The views of a scene show one set of named points, each view turned or mirrored, and shifted as a whole, with a little noise and some points left out.

Scene 1
View 1
Z449: [  1 -25  15 -26   2 -12 -25  -3  -7 -14  -6 -16 -17  11   4  -7 -23  -3
   6   2  27  -3  20 -16]
Z487: [-10 -13  13   0   3  -7   4 -11   7  -2  41  -2  -5  10   6  -5 -36  -9
  22   4  28   9  32 -14]
Z611: [-10  -3  10  -2  -1   2   7 -11   2   0  27  -7  -4   6   2  -2 -29 -10
  23  -1  18   8  20 -11]
Z629: [ -8  -3   6 -26  16  12  -5   7 -12 -13  18   4  17 -22   6 -15 -36 -25
  23  -8  -4   0  15   8]
Z105: [-12  -2   6 -23 -13   1 -17   0 -14 -18 -19 -24  -2  -5 -12  -4  -7  -2
  14  -4   5  -7  -6  -6]
Z177: [ -9  -4   7 -22   0   5 -11   1 -11 -14  -1 -11   3  -8  -3  -8 -21 -11
  17  -5   5  -2   5  -3]
Z806: [ -3  -1   9 -10 -12   5  -5 -12  -7   0 -13 -25 -17  11  -7   3 -10  -2
  16  -4  15   3   3 -15]
Z562: [-23 -16   9 -20  -9 -19 -19   5  -5 -32  19 -12  10  -6  -5 -12 -22   1
  14   5  17 -11  11  -7]
Z990: [ 11 -40  17 -49  15 -14 -45   8 -16 -24 -25 -12 -18   5  12 -15 -28  -7
  -5   2  26  -8  23 -12]
Z68: [ -4  12   5  -5  -5  19  10 -12  -7   7   0 -15  -6   1  -6   2 -16 -13
  25  -9   4   8   2  -6]
Z336: [-19   3   3 -20   0   7  -5   6 -10 -20  17  -4  21 -21  -4 -12 -25 -16
  24  -4  -4  -5   4   6]
Z148: [ 18  -5  11 -26  11  20 -10  -9 -15  11 -32 -16 -26   8   5   0 -19 -18
  11 -12   9   8   9  -9]
Z987: [-13 -15  12  -8 -18 -17 -13 -10   0 -14   3 -26 -16  16  -8  -1 -11   9
  11   5  29  -3  11 -21]
Z238: [  4 -21  15 -23  20  -1 -12   0  -4  -7  17   4  -6   1  16 -12 -41 -19
  14  -1  20   6  33  -6]
Z23: [-22  -1   2 -32   0   4 -15  15 -16 -33   8  -6  29 -30  -5 -17 -23 -16
  21  -5 -11 -13  -2  10]
View 2
Z487: [-16 -12  -5 -22 -15   5   3  20 -22  11 -17  43  10  21  -2 -12  -9 -12
  18  22  23  18 -13  15]
Z987: [ -6   5   0  -5  -8  14  -7   2   1  26  -7  19  -9  -2   7 -34   7   5
   8  25  15  18  -7  -2]
Z148: [  6  33 -28 -16   9  32  -2  10 -13  15  22  27 -17  -7   9   9   1   3
 -29   7  20  -2  -5  -1]
Z449: [-11   5  -4 -12  -3  25   6  23  -6  17   5  20 -13  -1   1 -21   9   7
   1  18  17  -6  -7  -8]
Z177: [-10   5 -11  -5  -2  24  -8  14  -4  11  16  13 -14  -8  -4   8   0 -11
   9  10  26  14  -1  -9]
Z562: [-20 -14   6   0 -11  16  -7  18   2  13   2   7 -10  -4  -8 -11   4 -12
  33  16  26  19  -2 -12]
Z990: [-17   5  -2 -12   3  40  20  44  -7  12  20   9 -23  -7  -6 -15  19  15
  -2  12  18 -30  -4 -22]
Z105: [ -4  14  -9   4   0  25 -16   2   8  17  19   2 -21 -19   3  -2   5  -6
   6  12  22  19   2 -15]
Z611: [ -8   1 -13 -16 -10   8  -8   8 -16  13  -6  37   4  11   1  -1 -10 -15
  10  16  23  26  -9  12]
Z68: [  4  20 -23  -9   0  15 -20  -7  -9  14   9  29  -6  -4   7  14 -11 -15
  -5   9  24  32  -5   7]
Z238: [-16  -5 -12 -22  -5  21  11  34 -24   3   5  35  -2  13  -8   8  -4  -9
   7  11  26  -4  -9   2]
Z336: [-16  -6 -11  -1  -6  17 -16  12  -4   2  17  12  -8  -6 -10  27  -8 -29
  27   4  32  30   1  -8]
Z23: [-20  -9  -7   6  -4  24 -17  18   1   0  26  -2 -16 -15 -15  32  -2 -30
  34   1  34  25   6 -19]
Z629: [-17  -6 -17 -10  -3  21  -7  25 -16  -4  20  21  -6   0 -13  38 -10 -28
  20   1  33  17  -2  -4]
View 3
Z611: [  1 -14  -6  22  18  -4   5  15 -15 -14 -21  15   3 -30  -3 -19  -2  13
  23  -2  -1   1   7   5]
Z105: [-12 -17 -10  -9  -3   3   3   9   4 -14  -3  -7   2   2  21   1  24   2
   1  -9  -6   3   8 -12]
Z68: [  3 -19  10  13   4  -7   5  17 -15 -16 -16   3  -6 -18   7 -14  19  12
   3  -7  -4 -22  11  -2]
Z23: [ 17 -12 -18 -20  13   7   4   1 -16 -23   6   0  19  -9  39  -4  -1 -11
  12 -14 -14  -1  30 -33]
Z336: [ 17 -13 -11  -6  15   2   5   7 -20 -21  -4   4  13 -19  27 -10  -3  -4
  15 -11 -12  -4  27 -23]
Z629: [ 17 -11 -12  -5  26   3  15   3 -27 -24   2  16  26 -19  24 -17  -3   4
  18  -7  -6 -18  20 -22]
Z806: [-19 -18   0  10  -2  -3   4  16   2 -10 -15  -1  -6  -7   3  -7  26  14
   2  -5   1  -3  -1   4]
Z148: [-24 -19   3   4   9   1  21  10  -7 -16   0  11  13   2   4 -14  37  28
  -5  -2   6 -33 -13  -1]
Z487: [ -3 -11 -19  27  28  -2   9  14 -14 -10 -23  24  11 -35 -10 -23 -15  15
  37   3   3  17   3   9]
Z987: [-25 -15 -16  12   2   0   1  14  10  -5 -19   1  -4 -10  -2  -4  12   9
  17  -2   1  29  -4   8]
Z562: [ -7 -11 -31  -5  11   6   1   5   2 -12  -7   1  13 -10  18  -2  -6  -7
  25  -6  -7  35  13 -13]
Z238: [ -9 -11 -21   8  33   5  23   4 -16 -17  -2  27  32 -18   3 -22  -3  19
  27   2   5  -3  -3  -4]
Z449: [-30 -14 -24   2  15   7  16   6   6  -9  -4  12  18  -1   4  -9  13  17
  17   1   6  15 -12   1]
Z177: [ -5 -15 -13  -5  11   4   9   7  -7 -17  -2   5  13  -6  19  -7  11   6
  11  -6  -4  -2   8 -13]
View 4
Z806: [ 14  22  17 -13   1 -30  12 -20  -6   1 -19   6   3 -15 -13  10  -9   8
   3   7  -5  18  -9   3]
Z449: [  1  11   9 -21   0 -36   7 -39   7  11  -5  10  15 -16  -9 -13  17   0
 -10   1   3  14 -18  18]
Z68: [ 24  16  23  -2  -5 -12  16 -11  -7  15 -13  -2  -8 -10  -1  19 -14   3
  12  19  -1  20  -1   6]
Z23: [ 26  15  29 -25  -9  10  -4 -24   5  30  11   2  18 -19  29   5  14  16
  34  -1   7  -3  15  36]
Z990: [ -9  -8   7 -29  -6 -28   2 -50  14  17   5  27  24 -36 -16 -25  33  11
  -7  -3   5  12 -28  26]
Z238: [  7  -1  11  -8  -7 -21  12 -35  14  36   9  -1   6  -6   7 -15  21 -13
 -13  16  11  18 -13  29]
Z487: [ 14  20  11  -3   1 -36  19 -28   9  27   1 -18  -1  18  15  -8  10 -29
 -22  15  10  18  -6  24]
Z148: [  7  -7  16  -5  -9 -14  14 -23  -2  15 -12  19  -5 -35 -27   6  -4  12
   4  22  -1  27 -23   2]
Z629: [ 23   1  24  -8 -12   8   7 -23   7  43  13  -3   3 -13  22   0  11   0
  17  18  10  10   5  32]
Z177: [ 15  12  21 -18  -5 -12   5 -26   2  20  -1   6  11 -19   5   3   8   9
  12   4   2  10  -2  21]
Z987: [ 10  33  12 -22   8 -47   9 -29  -1  -3 -15  -1  14  -1  -5  -1   4  -3
  -8  -7  -3  11  -8  12]
Z611: [ 19  21  16  -3  -1 -25  17 -21   2  23  -5 -14  -4   9  11   4   0 -17
  -8  17   5  18  -2  17]
Z562: [ 16  28  17 -28   2 -26   1 -33   7  15   3  -3  23  -2  21  -7  18   0
   5 -11   5   0   4  31]
View 5
Z148: [-39 -26 -14  -4   9   6  13   5 -10  -2  10   5  23 -10  -5  13 -31  14
 -19 -10  15 -32   2   8]
Z806: [-29 -17  -4 -16  -2   1   6  -4  -3 -10  -3  -8  12  -1   9  -7 -23  17
  -1 -15   1 -23 -14  -1]
Z23: [-34  32  -2 -16  -8  32   2  11 -15   0   2  -5  -2  21  -3  12  -3 -10
 -12  -2   0  20 -22  39]
Z336: [-27  14  -6 -19   1  23   0  18  -9   8   0   5  -2  28   9   1 -12 -10
 -10  -8  -5  14 -19  33]
Z68: [-32 -18 -15 -19   7  15   8   7  -7   4   1   2  15  16   8  -7 -28   0
 -14 -12   2 -15 -18   5]
Z611: [-16 -17  -3 -19   9  -1  -1  20   3   7  -5  15  -2  23  25 -12 -25   5
   2 -17 -10  -6  -8  18]
Z990: [-32   3  13   9  -5  -9   6  10  -5 -18   8   5  -2 -30 -10  39  -9  34
   2  -8  11 -17  21  43]
Z562: [-20  19  14 -16 -11   3  -5   9  -1 -10  -8  -3 -13  10  12   3  -3  13
  12 -12 -10   8 -12  34]
Z987: [-20  -9  11 -17  -7 -12  -2  -2   5 -17 -11  -6  -4  -2  18  -8 -15  27
  16 -18  -8 -17 -10   8]
Z238: [-20 -11   1  -4  12  -3   1  30   0   7   5  25  -6   7  12  17 -21  11
  -3 -13  -1  -5  13  42]
Z177: [-30   5  -2 -12  -2  12   3   8  -8  -4   1  -1   4   6   2   9 -14   6
  -6  -9   2  -4 -10  25]
Z105: [-35   8  -1 -16 -11  14   6  -8 -10 -15  -2 -16   9  -2  -2   3 -10  12
  -5  -9   3 -11 -20  11]
Z449: [-24  -8  10  -4  -3 -11   2   8   0 -13  -2   4  -2 -12   6  14 -14  27
   8 -14   1 -17   7  26]
Z629: [-30   8  -9 -12   8  23   2  26 -11  13   7  15   0  24   4  12 -16 -11
 -16  -6   1  11  -7  41]
View 6
Z105: [-12  12  13 -11   2  13 -22  10  17   8   8  -3 -25  -8   8  10  11  18
  -4  10   5   1  -7  16]
Z987: [-14  10   3   7   1   1 -31   8  16  -6  -4   2  -2   5  -6   0  17  -5
 -12   1   3 -19  -6  24]
Z336: [ -2 -33  24 -11  -1  13 -19   9   6  18   2   7 -29 -10  33  17   2  23
   6  15   6 -21  -6   1]
Z68: [ -1 -19  16 -15   1   5 -31  22  22  14  -5 -18 -12 -14  29   9   3  10
  -8   3 -17 -10 -21  31]
Z611: [  1 -35  16   4   2  -1 -30  16  12   5 -12  -1   2   0  24   5   6  -3
  -7   3 -11 -33 -14  23]
Z449: [-13  12  22  10  15   9 -16   8  14  -3   6   9   6  14  -1   1  15  -2
  -7  17  -1 -12  -7   9]
Z562: [-11 -14  13   6  -1   7 -21   0   3   1   1  20 -18   4   8   9  12   9
   2  11  17 -29   4  -1]
Z629: [  4 -40  39  -8  11  15 -12  13   7  19   4   7 -14  -3  42  16  -1  21
   6  24  -5 -18 -11  -2]
Z238: [  2 -27  39  11  21   8 -12  14  10   5  -1  10  16  16  25   5   6  -2
  -1  24 -15 -24 -14   4]
Z487: [  1 -42  20  17   4  -5 -29  11   7  -2 -15  10  15  11  18   2   9 -13
  -7   6  -9 -47 -10  16]
Z148: [ -4  11  32 -10  23  12 -17  25  29  12   7 -20   7  -1  20   3   6   7
 -11  18 -27  13 -27  28]
Z806: [ -9   6   9  -6   3   4 -31  17  23   4  -2 -14  -6  -5   8   3  12   4
 -12   2  -9  -5 -15  32]
Z990: [-14  27  39  14  31  18   0   6  14  -2  19  18  14  26  -3   1  16   4
  -2  34  -2   2  -6  -5]

Which points are out of place in each view (at most two, in the order of its rows)? Write - if all are in place.
view 1 => Z487, Z177
view 2 => -
view 3 => Z562
view 4 => Z238
view 5 => Z336, Z68
view 6 => Z987, Z449
